Points on a hilly landscape, in no order, each with its height.
A ball rolls from a point to the lowest of its 2 nearest points, and stops where none of them is lower. Distance is the straight distance between rows; heights are no part of it.
zepi h=42.2: [106  66 100 148 120 139 140 176 156 142  92 105  81 130 165 142  75 116
 127 146 131 106 142 109 147  97 107 174 149 153 188 148 109 137 142 115
 138]
zepe h=10.8: [176 154 134 170 100 179 149 168 158 103 115 102 160 120 120  88 149 110
  97  84  36 142 105  57  58 108 150 131  91 120 163 124 129 136 119 191
 131]
vovif h=48.3: [ 85 134 121 121 201 100  96 103 136 148 183 166 175 149 129 103 133 165
 126 107  96 116 118 152 105 130 119 110 109 112 117 123 152 115 170 137
 105]
bapuf h=36.0: [144 138 152  74 162 130 126 103 101 149 108 122 176 116  71 106 106 185
 145 182 135 143 109 176 141 175 152  88 133 148  57 121 111 131 138  75
 136]
lafil h=6.7: [190 113 151 151  76 167 168 159 124 115  70  94 145 119 111  90 133  75
 105 130  58 154 112  71  74 145 144 130 109 145 151 113 110 136 108 147
 139]
figim h=18.4: [186 137 123 124 108 151 144 133 105 110  51 126 173  91 112 122 142  79
  98 152 116 174 110  80 106 159 157 146 109 133 129 107  62 135 140 105
  85]
mipa h=30.8: [ 93 136 161 142 128 135 106 102 133 163 172  77  85 106 161 158 148 167
 154 108 210 104 152 192 173  89  57 103 173  99 110  86 148  93 139  88
 170]
tuk h=18.9: [ 93 157 157 107 143 127 141 110  93 167 156 112  93 132 136 167 105 139
 139 155 168 126 152 191 188 147  92 105 133 137 121 113 130 123 159  78
 124]
pazel h=19.3: [114 127 150 182 120 150 152 147 158 124 139 114 138 146 147  89 132  93
 115  88  86 126 119 108  89  64 113 140 103 108 169  93 134 111 137 183
 117]
matid h=23.1: [ 66 114 153 185 119 135 139 143 146 162 172  93 127 187 168  87 105  82
 102 102  86 121 123 131 127  57 114 117 106 115 174 115 132  97 161 163
 149]
vepos h=64.6: [ 79 152  94 180 169 106 102 103 167 113 167 107 160 123 125 111 159 159
 144  75 131 151 109 122  96 107 130  99 118  75  97 110 117 138 146 137
 164]
deko h=24.3: [144  86 124 108  91 119 150 158 145 161  94 104 122 126 122 112 109 121
 182 167 163 121 165 134 136 128 136 149 152 135 129 111 132 136 121  98
 134]
vimuk h=69.6: [ 90 149  92 181 165 106 135 143 142 141 119 157  37 152 172 138 143  95
 124 100 177 114 159 110 162  45 109 162 121  94 174 126  96 135 133 152
  65]
mubo h=35.6: [160 156  81 115 148 120 114 127 169  78  80 175 142  65 118 138 177 136
 160 119 179 141 131 110 125 151 135 152 135 106 122 111 103 128 127 106
  94]
fizi h=48.0: [120 153 162 137 136 157 115 126  93 151 161 112 149 111  89 153 143 182
 126 123 144 147 107 165 153 169 139  39 154 136  83 121 154 160 105 118
 167]
naraf h=34.5: [164  93 134  93  86 135 109 136 136 151 103 137  66 135 123 162 131 143
 163 150 201  90 175 161 160 137 110 133 175 146 140 121 185 121  80 119
 139]
Suz h=18.5: [180 135 114 147 104 147 168 153 182  45  88 121 163  93 152  81 166 103
 134 115  81 149 124  60  64 123 119 187 116 118 147 116 117 118 107 151
 149]
Serar h=49.7: [142 128 101 154 120 123 125 155 141 136 100 109 106  86 136 131 135 110
  96 103  67 138 123  51 113 143 145 155 114 118 174 154 120 136 138 143
 114]
Luvo h=42.5: [ 94 102 147 146 120  92 101 121 148 163 130 120  54 131 164 180 120 115
 123 112 172  91 186 116 171 104  89 143 157 100 194 118 158  90 108 132
 127]
Kuras h=33.2: [131 162 109 123 111 100  91 110 134 128 152 148 143 148  93 106 168 138
 118 114 120 141 128  93  96 146 174 111 115 130  96 157 119 156 130 151
 147]
tuni h=54.9: [112 119 144 160 108 142 133 142 116 156 124 112  68 101 142 129 130 100
 174 124 182 114 150 144 145  90 115 119 145 127 149  70 120 142 115 116
  91]
Mena h=48.4: [151 141 114 138 152 168  94 130 146 143  97 141 167  96  97 116 143 132
  91 103  88 140  98  59  84 128 174 118  95 107 136 169  63 161 173 136
 112]
muzi h=7.0: [122  95 139 134 123 123 131 164  67 145 114 129   4 128 156 156  83  99
 133 160 142  86 153 138 170 110 119 115 176 195 175 145 113 157 104 103
  90]
guze h=39.8: [151 142  72  83 149 122  93 109 157  83 110 156 130 112 119 168 150 171
 162 133 195 129 136 160 157 130 107 133 133 126  92 111 129 125 108  95
 113]
dol h=55.9: [101 149 148 142 169 103 125 105  92 131 138 165 144 140 119 133 171 118
 110 100 128 152 123 108 118 150 112 106 109 118 118 100 120 140 120 142
  70]
rade h=34.4: [105  77 155 155 100 114 143 186 114 143 195 125  87 136 161  98  80 108
 162 105  72  71 126 147  99  92 132 113 156 144 172 125 210 128 106 186
 102]
fuman h=4.1: [132 163  86 110 118 100 122 139 138 146 118 177  88 131 107 175 159 124
 119 102 164 123 159  92 161 155 150 128 118 114 167 172 162 142  96 170
 105]
dos h=63.2: [ 76 187  68 147 187 106  89  81 190 101 142 138 138  96 122 144 172 172
 140  80 169 138 134 100 139 120 123  91 125  25 113 113  95 120 167 117
 152]
Doke h=33.1: [100 154 149 133 134 126  83 129 117 169 189 137  84 143 113 202 147 149
 109  92 138  92 147 146 197 127 131  45 132 100 158 123 207 112  99 163
 117]
Tino h=38.2: [111 102 152 131  89 115 115 133 131 158 157 138  46 166 158 176 145 141
 131 133 181  75 187 148 155 129 106 109 173 134 177 133 197 126  81 156
 135]
natu h=59.3: [ 97 156 118  82 138 122 120 101 151 111 200 154 182 148 115 161 118 194
 123 115 102 121 117 179 129 141 139 116 127 109 105 150 200 103 132 157
 134]
Viz h=39.5: [157 151 143  65 151 143 127  93 112 167 126 106 123 115  90 157 132 214
 141 177 152 132 130 176 171 181 148 110 145 155  74 133 157 125 130  72
 160]
pov h=71.5: [126 168  81  72 163 124 129 123 119 130 103 170 149 100  96 179 130 147
  91 139 158 140 121 116 153 166 151 120 104 121 133 197 105 144 166 120
 114]
fabi h=28.9: [147 142  90 136 135 157 127 138 169  71  99 132 169  84 116 113 131 124
 161 100  77 152 107 100  88 103 138 151  96 102 131  86 110 133 128 134
  81]
komu h=27.2: [129 106 150 114  83 125 142 129 125 173 145 102 145 159 120  93  94 140
 150 151 122 120 130 162 113 129 144 133 141 162 113 127 164 121 129 118
 169]
lil h=46.6: [100 148  98 108 182  83 132  98 117 118  92 153 132 141 115 138 125 116
 115 121 150 156 134 109 104 110 112 139  77  91 140  96  52 107 174 118
  52]
zalo h=63.5: [ 97 107 164 151 113 130 116  86  94 125 135 107 100 180 160 139  85  76
 121 148 147 120 133 149 135  84  97 139 115 148 112 114  76 116 128 111
 121]
Ropel h=51.0: [ 78 135 141 174 142 145 120 131 106 178 147 128  77 144 146 151 137 116
 128 120 175 109 133 127 180  94 105  96 142 128 145 118 102 153 152 115
 102]
lufet h=45.6: [109 120 137 105 189 124  74  77 108 153 165 135 156 137 116 146 129 187
 120 122 133 104 110 166 126 149 124  99 137 139  91 123 150 118 154 110
 121]
kor h=37.1: [ 78 139 103 146 146 142 126 104 158 142 146 125 130 145 153 161 124 144
 103 130 165 114 134 135 181 101  94 176 127 105 139 145 112 116 178 123
 176]
goki h=19.1: [137 108 169 102  95 146 161 157  44 134 162 120  86 166 129 100  75 106
 141 179  72 102 142 187 137 129 130 108 124 195 107 156 165 140 104 129
 106]
derov h=58.7: [141 166 148 125 111 147 149 131 134 117 177 126 194  86 111 115 149 170
 101 126  80 145  95 123 110 183 173 108 136 146  93 200 162 140 130 145
 207]
tupi h=68.2: [102 157  78  96 181 124 154 144  85 122 109 175 142 136 102 165 132 122
  85 117 129 156 127 112 150 140 146 114  67 126 139 179  77 154 152 154
  57]
zafaz h=49.5: [176 128 121 125  96 152 137 187 116  86 142 135 157  93 100 124 129 134
 139 120  72 130  92  96 133 165 173 125 137 153 107 165 165 165  91 139
 127]
Gake h=23.5: [176 106 140 128 121 130  97 102 114 177  92 130 128  73 122 162 145 120
 104 138 160 127 111  96 147 181 127 150 161 128 133 133 128 125 140 102
 146]
Gifo h=41.4: [ 99 110 113 111 132 155 125 120 112 142 152 105 138 160 142 150  82 147
  92 145  77 122 115 150 161 112 112 145 109 173 139 181 137 130 166 121
 140]
tebu h=41.1: [ 58 113 137 185 150 126 115  96 141 132 166  97 110 119 177 137 140 117
 138 105 168 121 132 143 163  72  66 156 150  85 131  92 116  90 177 116
 155]
ged h=58.2: [106 171 116  98 124 105 120 138 166  83 188 178 206 136  94 131 134 149
 127  87  73 123  99 131  99 152 164  94 102  77 127 139 181 110 138 174
 129]
zag h=18.6: [155 151 117 119 134 147 137 127  85 117  82 124 168 113  89 115 139 114
  76 157 109 181 116  91 127 175 154 106  99 149  88 168  60 163 126 105
 139]
fiz h=35.1: [139 111 112  78 136 101 129  88 105 163 102 109 107 179 138 142  90 130
  99 166 142 122 129 132 141 121 122 169 106 165 122 167  77 120 167  99
 141]
vin h=31.7: [143  56 148 100 112 126 135 157 136 132 110 126  65 146 170 127 113 167
 178 181 206  95 177 173 165 128 102 167 213 176 119 134 165 132  69 104
 147]
rovaf h=64.7: [142  89 136 148 111 139 135 113 117  82  94 110 102 180 172 108  88  61
 125 158 118 111 146 145 118  67  88 177 105 169 145 121  91 128 112 132
 116]
labis h=45.4: [121 123 158 119 129  91  93  58  90 119 148 121  93 161 141 122 137 152
 145 147 189 119 128 185 143 114  92 128 140 156  43  96 113 112 103  93
 128]
Netum h=51.9: [134 138 120 101 150 145 118 123 127  69 148 147 215 179  87  84 137 143
  94 107  41 153  94 130  56 146 141  82  79 138  96 152 128 122 140 160
 137]
biko h=54.5: [ 97 155 117 127 208 101 107 101 125  91 120 173 184 114 108 140 172 156
 109 105 127 157 124 102  99 183 127  98 115  96 103 122  88 139 138 122
  92]
Koram h=42.7: [146 130 113 163 131 140  96 128 176 133 124 114 161  98 125 103 152 146
 141 113 148 126 108  94 112 142 142 145 132 112 112 144  84 150 169 101
 176]
daki h=49.0: [ 95 119 214 145 101 117 140 107 106 171 182 123  70 168 185 128 100 123
 138 167 173  93 158 186 140 106  96 143 179 156 121 129 149 111 125 124
 149]
kuf h=30.5: [129  97 145  94  93 132 129  96 111 190 124 120 117 172 129 151  97 152
 119 165 162 104 132 152 147 129 130 153 140 150 118 151 131 132 141 114
 163]
tovil h=16.4: [155 133  87  80  69 102 151 141 140 119 104 160 120 139  93 150 115 112
 134 132 128 135 151 104 126 145 160 152 106 122 153 156 151 137  95 155
 113]
kisa h=21.0: [140 146 125 122 116 130 143 163 115 106 167 149 145 151 101 109 120 109
 127  93  70 123 120 110  96 103 140 119  88 119 137 128 160 142 122 193
  66]
mufek h=33.0: [112 105 129 160 125 150 149 198 145 116 159 133  95 107 166 114 116 128
 169  79  92  86 131 115 131  82 113 150 168 125 181 101 195 131 107 186
  76]
sidov h=30.9: [143 132 108 111 131 116 130 120 180  59 119 137 192  74 102  82 143 131
 179 100 124 154 101 123  86 121 146 124 115 107 113  82 130 114 133 116
 135]
Pas h=16.3: [146 153 136 138 119 118 120 131 151 167 126 150 106  85 130 173 169 134
 112 116 157 128 142  79 147 172 139 123 150 112 161 159 153 147 112 130
 144]
bezul h=65.6: [102 154 136 195 123 128 125 125 125 163 162  88 155 112 110 116 145 132
 117  86 130 153 103 100 106 136 149  75 126 110 111 123 114 153 132 131
 171]
ved h=45.2: [156 115 155 138  85 159 113 134  94 146 147 118 111 111  86 159 136 141
 125 133 120 128 105 155 157 170 145  92 167 155 100 126 189 149  86 140
 163]
tove h=22.7: [113 102 153 154  85 135 178 156 137 101 116  91 121 130 155  98 101  75
 155 117  94 137 153 146  99  84  95 154 111 138 171  78 128 106 115 154
 107]
tufud h=33.3: [147 149 116  75 156 118 113  94  95 166 105 122  95 109  92 203 135 182
 126 142 175 128 138 149 174 175 124  86 124 132 119 134 127 130 128  70
 124]
gitig h=31.1: [145  94 165 128  80 130 166 186 129 160 125 110 121  78 114 116 112 114
 160 123 105 116 138 128 123 158 141 123 164 138 159 110 195 125 100 147
 144]
gidi h=23.6: [ 89 137 172 148 112 118 119 122 103 182 197 128 106 143 116 146 114 112
 134 102 115 102 137 173 146 113 146  51 131 110 148 100 207 113 105 164
 122]
pema h=16.8: [138 116 160 101 107 135 143 123  95 131 135 141 165 168  91  83 103 100
 136 117  71 135 114 155  82 117 141  99  86 146 117  92 148 126 126 159
  92]
lib h=41.3: [137 125 158 122 117 136  83 115 107 167 137 136  79 111 106 189 141 135
 127 119 148 101 133 152 165 161 112  75 150 134 142 115 184 132 118 131
 130]
Noruk h=58.8: [ 96 181  78 147 179 108 109 155 171 154 131 167  81 128 115 136 157 135
 113  76 110 118 138  75 159  91 172 116  92  52 187 141 137 132 140 183
  66]
bukag h=59.7: [107 172  54 119 186 107  93 103 146 117 110 150 112 110 119 193 161 162
 131  93 191 141 138 125 158 123 101 102 102  63 131 121  87 115 163 106
 119]
zug h=45.5: [121 131 119 171 149 155  85 104 125 131 115 120 164 121 122 128 153 112
  96 100 145 140  96  79 108 124 125 129 115  90 115 122  52 142 179 121
 137]
Kuro h=52.8: [173 136 125 112 121 172 108 130 152  83 124 152 195 114 100 117 149 166
 150 159 148 145  95 145 142 155 172 137 151 148  63 144 125 151 103 107
 159]
koz h=51.2: [138 159 132 127 141 126 122 119 168  93 154 144 227 122 105  74 141 155
 128  86  75 128  79 135  35 132 171  88 108 119 111 150 131 120 154 154
 181]
lozun h=33.6: [160 125 139  85 134 130 143 119 123 114 104 117 197 119  87  70 123 130
 152 174 129 147 106 162 112 159 144 123 121 134  85  89  97 107 128  82
 139]
Tulu h=45.0: [143  82 106 144 104 152 144 171 177 149  71 140 111 123 142 125 111 114
 121 132 149 115 150  57 113 134 140 180 148 114 194 162 120 158 134 151
 149]
vodu h=15.1: [118 119 163 147 143 138 126 133  43 154 130  96  50 115 162 138  73  90
 133 168 144  99 124 162 169 113 104 107 160 199 122 119  74 145 125  62
 112]
vomi h=25.3: [168 134  92 116 107 121 149 151 133  64  98 142 122 145 113 108 124  91
 143 105  82 142 126  97  81 108 132 155  80 144 131 111 121 132 105 164
  57]
Ruluk h=72.7: [125 135  92 177 145 116 140 129 112 121  77 135  54 146 160 146 119  69
 102 103 145 148 135  90 132  70 109 176  95 121 163 120  66 134 133 152
  56]
raz h=41.7: [108 141 138 115 202 114  74  78 141 137 154 149 132 145 124 153 173 195
 141 104 185 108 143 168 128 139  88  61 126  97 115  92 146 111 151 110
 103]
zizaf h=24.7: [149 163 100 102 138 113 107  86 136  95 105 140 172 128 111 136 140 137
  84 151 127 167 112  88 108 180 149 146  98 132  93 177  68 134 147 110
 173]
kuge h=36.8: [ 97 111 110 154 115 107 124 163 145 116 196 108 106 153 148 126  98 130
 133 111  78 104 131 139 142  89 129 131 129 136 159 156 183 135 129 167
 136]
betam h=57.9: [157 128 165 103  95 156 152 105 123 129 159 130 205 154 105  91 128 147
  81 142  59 145 101 154  89 168 146 117 120 161  93 171 168 100 131 152
 202]
Dirak h=35.5: [135 164 105 119 123  76  84 108 170 121 153 159 135 125 109 122 175 164
 151  87 143 128 135 115  90 141 163  96 129 107 126 104 155 116 120 145
 133]
mabe h=60.3: [125 148 111 109 139 135 115 132 152  99 171 147 180  84 120 147 134 179
 168  90 117 128 107 159 135 149 131 100 144 109  99 129 190 122 121 120
 142]
Nis h=15.4: [124  65 176 144  72 121 178 179  81 128 123 103  68 145 165 103 100 127
 134 185 105 123 141 162 162 158 118 138 209 200 122 128 189 149  65 132
 173]
Fideb h=48.5: [181  89 140 117 117 177 145 197  99  89 115  91 158 104 115 107  97 106
 134 149  45 129  88 119 140 149 137 136 129 178 117 134 147 149  97 110
 123]
nadem h=31.8: [ 95 114 130 142 115 128 136  83 179 137 153 112 163 140 151 121 121 160
 130 126 135 125 115 160 126 101 102 168 147 116 122 137 147  91 173 123
 192]
seb h=58.0: [ 97 131 165 141 149  93 130 110  82 166 160 163  97 143 137 137 136  89
 106 113 118 119 147 133 149 134 116 114 108 130 152 119 145 108 124 152
  65]
kog h=32.1: [129 158 141 101 137  97 137  94 147 102 131 139 219 127  90  79 136 144
 159 113 137 168 105 154  62 155 138  97 123 111  84  78 116 109 137 111
 156]
ges h=58.1: [120 119 107 147 121 136 135 156  90 135  78  90  43  93 166 170 142 104
 150 134 213 116 148 127 181 100  86 135 168 141 149  99  91 145 108  71
  93]
dav h=46.3: [139  85 118 119 131 167 150 154 112  83 123 100 149 151 149 117  79 104
 109 154  53 125 113 151 147 118 101 157  96 186 139 151 131 137 136 106
 126]
Bip h=26.7: [ 71 113 129 211 130 116 130 152 181 168 182  99 123 129 171  97 136 124
 118  79  92 110 115 113 129  75 126 121 159  85 174 108 177 104 146 164
 165]
nipe h=57.7: [106 165 140 129 166 104 107  96 170 100 172 177 217 105 100 130 149 158
 133  68 123 136  88 141  82 144 155  54 133  79 114 113 162  92 117 164
 155]
Nimep h=56.6: [155 123 158  93  87 168 156 101 109 129 109 115 190 203 102 103 119 118
  75 181  88 143 127 155 105 145 138 138  85 168  97 164 115 122 132 125
 180]
rem h=74.9: [115 152  70 166 121 113 131 109 162 114  82 133 104 144 126 132 139  97
 117 101 146 153 137  63 106  73 120 178 103  67 150 105  64 136 145 145
 102]
zemib h=39.4: [122 113 113 142  93 114 172 192 115 105 156 115 100 182 158 114 107  94
 119 130  62 132 153 120 116 110 131 149 105 165 177 151 162 149 104 178
 111]
sunid h=65.3: [140 183  85 113 160 137 165 186 127  88 120 182 149  95 101 136 150 119
 109  97 105 150 121  75 120 146 158 135  82 108 145 167 106 163 147 161
  57]
rap h=12.5: [206  85 147 119 102 134 145 131 109 120  38 119 154 131 120 104 130  68
 114 193 140 151 123  99 121 154 138 182 135 146 107 111  78 120 116  90
 135]
Zav h=28.4: [ 96 113 179 153  78 100 161 142 113 186 159 108  88 137 138 136 103 101
 124 120 106 118 151 147 144 144 126 106 156 129 174 110 193 107 109 157
 144]
geme h=47.2: [139  77  96 154 100 143 187 216 162  95  74 122  99 135 166 127  99 114
 103 131  92 133 171  43  99 118 128 187 133 124 217 160 123 155 109 177
 134]
noko h=41.6: [101 132  98 151 133 120 170 151 143  69 164  90 123 179 156  93 128 102
 127 117  54 128 151 132 108  78  96 128  65 152 152 131 142 121 136 145
 122]
par h=41.2: [152 119 114 159 102 151 134 159 185 120 140 127 165 109 134  82 131 132
 154 101 112 122 117 103  80 111 153 138 128 130 144 129 136 145 129 152
 166]
kuz h=18.3: [149 106 124 117 124 149 113 125  79 125 119 126 140 148 107 137 112 105
 126 156 119 136 114 137 147 141 135 123 123 172  89 134 109 162 102 118
 104]
rarov h=20.8: [152  94 174 115 149 124 125  91  41 144  99 100  71 128 155 113  67  91
 127 212 124 109 127 188 162 129  99 146 142 179  90 117  77 107 127  49
 114]
bevo h=25.1: [175 114 124  91 152 133 123 111  78 126  82 124 136 134 116 137 122 117
 124 199 166 142 107 161 173 150 141 133 132 158  66 124  70 131 116  71
 102]
vurur h=12.1: [157  87 175 115  82 130 155 119  72 155  93 121  77 138 131 120 110 109
 141 197 125 122 143 169 153 170 122 149 184 168  96 123 163 133  73 120
 152]
dabap h=24.8: [140 107 168  93 128 105 149  96  79 136 113  70  99 140 168 104  87 130
 144 208 157 128 139 178 155 115  88 176 159 159  66 103  88  83 130  46
 155]
gik h=29.4: [101 122 157 145 107 114 152 111 145 182 185  95 169 126 140  95 119 140
 142 107 136 128 106 178 110 117 125 110 147 128 121 117 179 100 150 138
 196]
baz h=30.0: [137  46 166 106 100 128 167 161 136 125 110 104 110 113 173  93  98 132
 165 194 158 120 153 178 140 122 103 182 202 165 118 109 180 105  80 104
 168]
Geduz h=48.1: [ 91 125  92 135 148  98 107 124 138 140 149 141  40 147 168 192 108 135
 121 123 166  96 161 154 195  91 101 137 138 134 175 167 159 114 120 125
 117]
bim h=51.1: [164 151  86 108 120 172 127 156 135  54 117 142 179  98 114 144 133 128
 119 153 105 152 100 113 160 160 161 156 121 155 100 191 107 159 111 119
 137]
rasef h=15.5: [141 142 120 183  99 151 160 158 174  80  95 110 134 117 158 113 148  94
 114  86  59 138 129  68  89  91 112 186 108  88 177  91 120 115 120 186
 118]
vebu h=62.0: [ 95 206  86 128 174 144 123 140 186 105 137 197 137  85 104 152 170 147
 107  84 121 120 129  77 154 128 169  99  99  30 168 171 113 116 155 176
 102]
Ruzo h=32.6: [180 153 121 138  99 145 135 138 177 114  69 147 142  49 123 132 155 114
 148 120 155 133 124  76 107 152 165 159 144 101 152 115 109 147 128 126
 109]
zos h=43.0: [116 137 107  85 157  99  90  82 123  87 119 120 134 137 102 125 138 176
 168 138 184 145 129 172 128 131 111 106 134 128  51  81 109 119  93  78
 122]
Mela h=53.4: [208 142 134  73 127 166 133 167 130  70  98 160 207 139  80  59 158 102
 117 148  59 144 103  98  63 157 175 120  99 152 110 146 101 139 108 135
 118]
sif h=55.7: [ 76 152 120  92 177 124  76  69 138 138 154 163 195 168  81 148 129 218
  97 125 126 140 111 143  88 156 160  65 135  95  65 154 112 126 134 138
 145]
gokan h=18.8: [117  54 158 143  86 171 187 189  85 117 112 120  78 163 181 128  74 110
 122 197 120 116 145 143 165 133 110 160 194 204 154 169 130 172  89 128
 158]
Ner h=10.4: [137 127 134 107 123 145 141 127  71 130 109 143 156 152  70 113 125 107
 108 137  71 162 116 124 105 162 159  93  88 155  98 131 102 156 136 135
  91]
sab h=59.5: [134 179 146 128 140 147 144 118 155  97 164 137 200  54 116 150 143 185
 141 111 142 137  88 153 140 190 151  92 149 124  93 161 155 134 120 109
 187]
dit h=57.0: [ 78 192 109 122 158 114  90 101 155  94 170 178 199 146  83 151 164 188
 123  92 128 144 104 129  88 167 174  44 115  73  81 153 123 138 108 164
 145]
rovad h=29.2: [172 113 156 152  97 175 118 134 134 162  79 110 157  58 118 151 127  86
 121 119 136 129 102  93 120 156 161 136 154 100 160  97 102 133 137 130
 129]
Pasi h=60.8: [130 130 129 143 132  96 143 122  78 162  87  98  61 127 164 164 115  80
 117 136 208 134 136 100 152 110  93 145 121 109 144 101  64 127 154  88
  90]
Soner h=40.7: [115 129 104  99 157  90 105  82 122 126 131 144 132 150 136 141 119 123
 119 134 125 134 131 142 120 115 106 156  91 137 121 141 107 114 169 115
  99]
dede h=19.0: [114 148 174 103 142 162 125  85 107 165 168  94 105 130 132 168 131 209
 149 140 202 113 147 218 170 130  91  76 147 128  95  95 159  96 135  76
 150]
buko h=54.2: [122 147  78 119 181 102  79 107 143 117 125 158  63 141 143 202 163 160
 122  99 187 117 145 148 186 115 101 117 122 102 153 136 140 113 130 118
 113]
resas h=29.9: [101 124 114 184 136 124 109 176 180 151 166 131  82 104 162 121 164 136
 138  70 123  92 137  96 143  97 131 127 169  80 185 115 199 122 124 172
 123]
gufep h=65.7: [118  79 125 129 109 113 145 145 144 100  83 111  70 140 170 113 106  82
 165 158 171 127 169 126 118  75  85 191 142 134 143 102 106 119  90 126
 107]
lale h=54.8: [ 87 155 120 171 150  97 120 151 132 183 170 133 102 150 120 105 142 123
  93  98  84 123 138  92 141 103 168  96 110  99 176 147 154 128 146 174
  98]
Venu h=39.6: [112  86 103 158 107 147 121 159 171 125 130  86 121 107 137 122  93 123
 149 121  99 120 125 114 125  91 126 152 138 136 152 132 143 131 150 127
 154]
raso h=76.9: [106 162  89 173 165 129 100 103 158 160  98 141 102 126 123 152 152 126
 124  76 166 133 118  66 149  73 135 144 105  25 157  95  63 130 168 153
  84]
dufu h=7.2: [131 121 174 145 100 105 117  91 124 181 117 133 129 151 118 104 132  89
 126 100 126 131 127 102  87 120 134 118 116 113 130  97 130 120 113 153
 121]
Bof h=34.0: [151 106  99 112 172 114  91  95 146  91  83 143 133  95 150 121 154 118
 141 132 188 133 128 116 134 123  95 179 140 101 108 102  83 110 157  84
 112]
Dakel h=2.4: [164  75 170 158  85 142 127 113 107 150  95 103 136 138 116  83 136  73
 117 128 101 139 113  91  80 136 134 153 131 154 130  99 122 130 102 151
 147]
Sav h=13.8: [143 103 135 112 107 109 161 147  69 135 118 118  50 157 146 126  69  83
 122 167 106 111 147 149 142 126 116 139 118 195 142 154 110 135 104 116
  99]
puv h=54.1: [138 157 119  73 139 155  98  90 144 102 144 170 190 144  77 144 140 199
 115 144 151 141  92 148 116 174 176 107 134 127  62 154 133 146 111 122
 158]
nozug h=15.0: [111 130 167 115  98 114 120 122  71 166 196 140  71 152 123 141  94 128
 147 151 103  98 139 205 142 127 143  84 129 166 113 132 195 135 101 152
 109]
fetil h=27.8: [127  89 163  96 117 117 134 101 136 132 139  97 100 130 168 113 102 131
 182 179 184 112 153 193 140  91  89 172 168 162 109 105 138  93 123  81
 138]
figip h=35.4: [105 116 147 136  99 149 154 114 146 152 146  90 162 168 144 129 105 122
  82 141  96 138 131 126 136 120 112 169 117 146 153 169 129 117 164 131
 203]
rop h=53.5: [107 177 150 132 167 127 139 126 110 108 138 152 205  93  89 106 162 142
 120 112 113 176 111 100  90 193 157  63 101 113  93 134  99 153 126 132
 123]
belip h=47.3: [117 137 199 125 130 101 126  60  64 142 175 131  55 173 161 122  82 121
 134 191 171  96 145 195 134 109  97 143 137 182  74 128 109 109 105 102
 129]
Rotub h=50.1: [124 136 103 115 173 108 111 101 171 121 154 138 194 129 122  85 136 155
 124 112  82 130 104 116  83 138 135 131  93 124 127 143 118 116 197 124
 157]
Fom h=55.0: [187 131 133  95 119 169 163 142 122  72  81 116 204 178 115  98 154  91
  79 163  69 145 127 134 103 145 110 146  62 159 132 159  96 121 132 113
 159]
gati h=25.6: [153 112 100 125  82 138 169 154 151  65  81  89 150 132 142  94 123  70
 147 149 103 169 151 129 101  93 106 159  90 131 151  89 104 112 109 125
 127]
Pavis h=52.7: [159 153 146  88 149 154 125 136 114  79 122 158 225 115  77  86 142 152
 119 128  64 166  89 116  73 177 174  72 112 134  72 149 104 137 111 133
 139]
kuzem h=30.3: [156 101 133 115 154 112 120 116 104 129  99 122 108 103 163 123 134 114
 138 172 174 126 125 144 155 143  97 174 148 149 102 116  96 124 134  79
 111]
Roke h=38.3: [104 134 130 139 161  88  79  99 141 156 158 136 111 111 131 122 165 149
 156  72 163 112 140 141 116 102 111  80 130  96 123  75 152 104 130 127
 106]
gup h=52.0: [131 164 128 155 135 117 119 145 164 170 134 147 116  79 117 109 156 131
  99  79  81 123 124  42 106 130 177 122 125  86 177 147 137 133 134 175
 105]
tuga h=73.6: [169 128  91  85 132 136 147 154 139 129  87 166 133  87 120 165 124 127
 128 145 158 119 125 130 174 152 142 167 136 139 151 172 140 140 138  99
 113]
murul h=37.0: [ 75 134 141 184 138 126 119 126 151 147 180  87 120  74 171 133 167 131
 155  70 174 119 129 156 159  87  78 101 176  93 133  75 161  93 143 111
 160]
kevu h=45.3: [ 95 144 113 155 167 145 104 125 124 161 144 123 100 132 149 172 159 159
 127 124 222 109 137 146 186 117  84 119 137 106 120 137 101 147 172  86
 138]
bimop h=62.4: [136 116 135 137 127 112 136 103  61 128  84  83 109 157 158 132  97  65
 116 163 167 141 123 120 128 106  86 149 103 144 101  94  38 127 146  83
 101]
Paze h=66.8: [ 93 112  91 157 119  84 132 122 158 119 122 120  65 149 174 116 141 101
 143 120 173 123 171 114 121  67  92 179 129 105 137 113 107 115 135 138
 122]
bebaz h=46.0: [126 119  84 116 153 125  91 124 124 135 113 131 134 120 108 138 116 135
  94 106  85 132 109  91 118 121 139 137  88 136 146 162  96 144 168 120
  96]
rok h=21.1: [162  90 115  86  80 117 172 184 131 128  79 120 102 140 119 123  74 107
 158 160 111 128 165 104 110 138 149 164 128 149 161 140 151 142  99 146
 122]
beg h=8.1: [185  61 169 104  90 124 160 121  93 152  54 107 131 132 128  88 113  87
 129 215 122 130 132 147 149 166 122 177 170 140 106  99 123 104  95  90
 169]
tez h=29.7: [126 148 118 121 116 100  90  69 122 144 142 112 144 157 110 140 146 170
 107 141 145 147 112 119 115 153 137 142 128 132  67 148 113 137 132 108
 172]
ger h=63.7: [140 202  94 122 142 152 154 160 184  91 111 189 150  49 113 146 158 136
 135  92 132 135 125  75 116 150 160 140 102  62 168 139 102 135 156 163
  75]
muva h=32.8: [131  85 147 124  84 126 152 204 121 132 157 109  90 129 146  99  98 133
 189 132 121  92 152 141 125 120 130 128 174 163 137 113 199 145  86 140
 121]

Two balls start at each pair of points below. Name the first point that both come to, or write never.
belip, zalo | never
rem, raso | komu
bukag, pov | never
mabe, vepos | never

Call two points neighbours if one is among the 2 nearest of the other. Go from one point of each pair to the other, from neighbour to neighbour, staying as low as possible. Name the highest point that can't be avoided.
Dakel, fuman | mubo
Ner, nozug | goki
muzi, beg | gokan
beg, Ner | zag
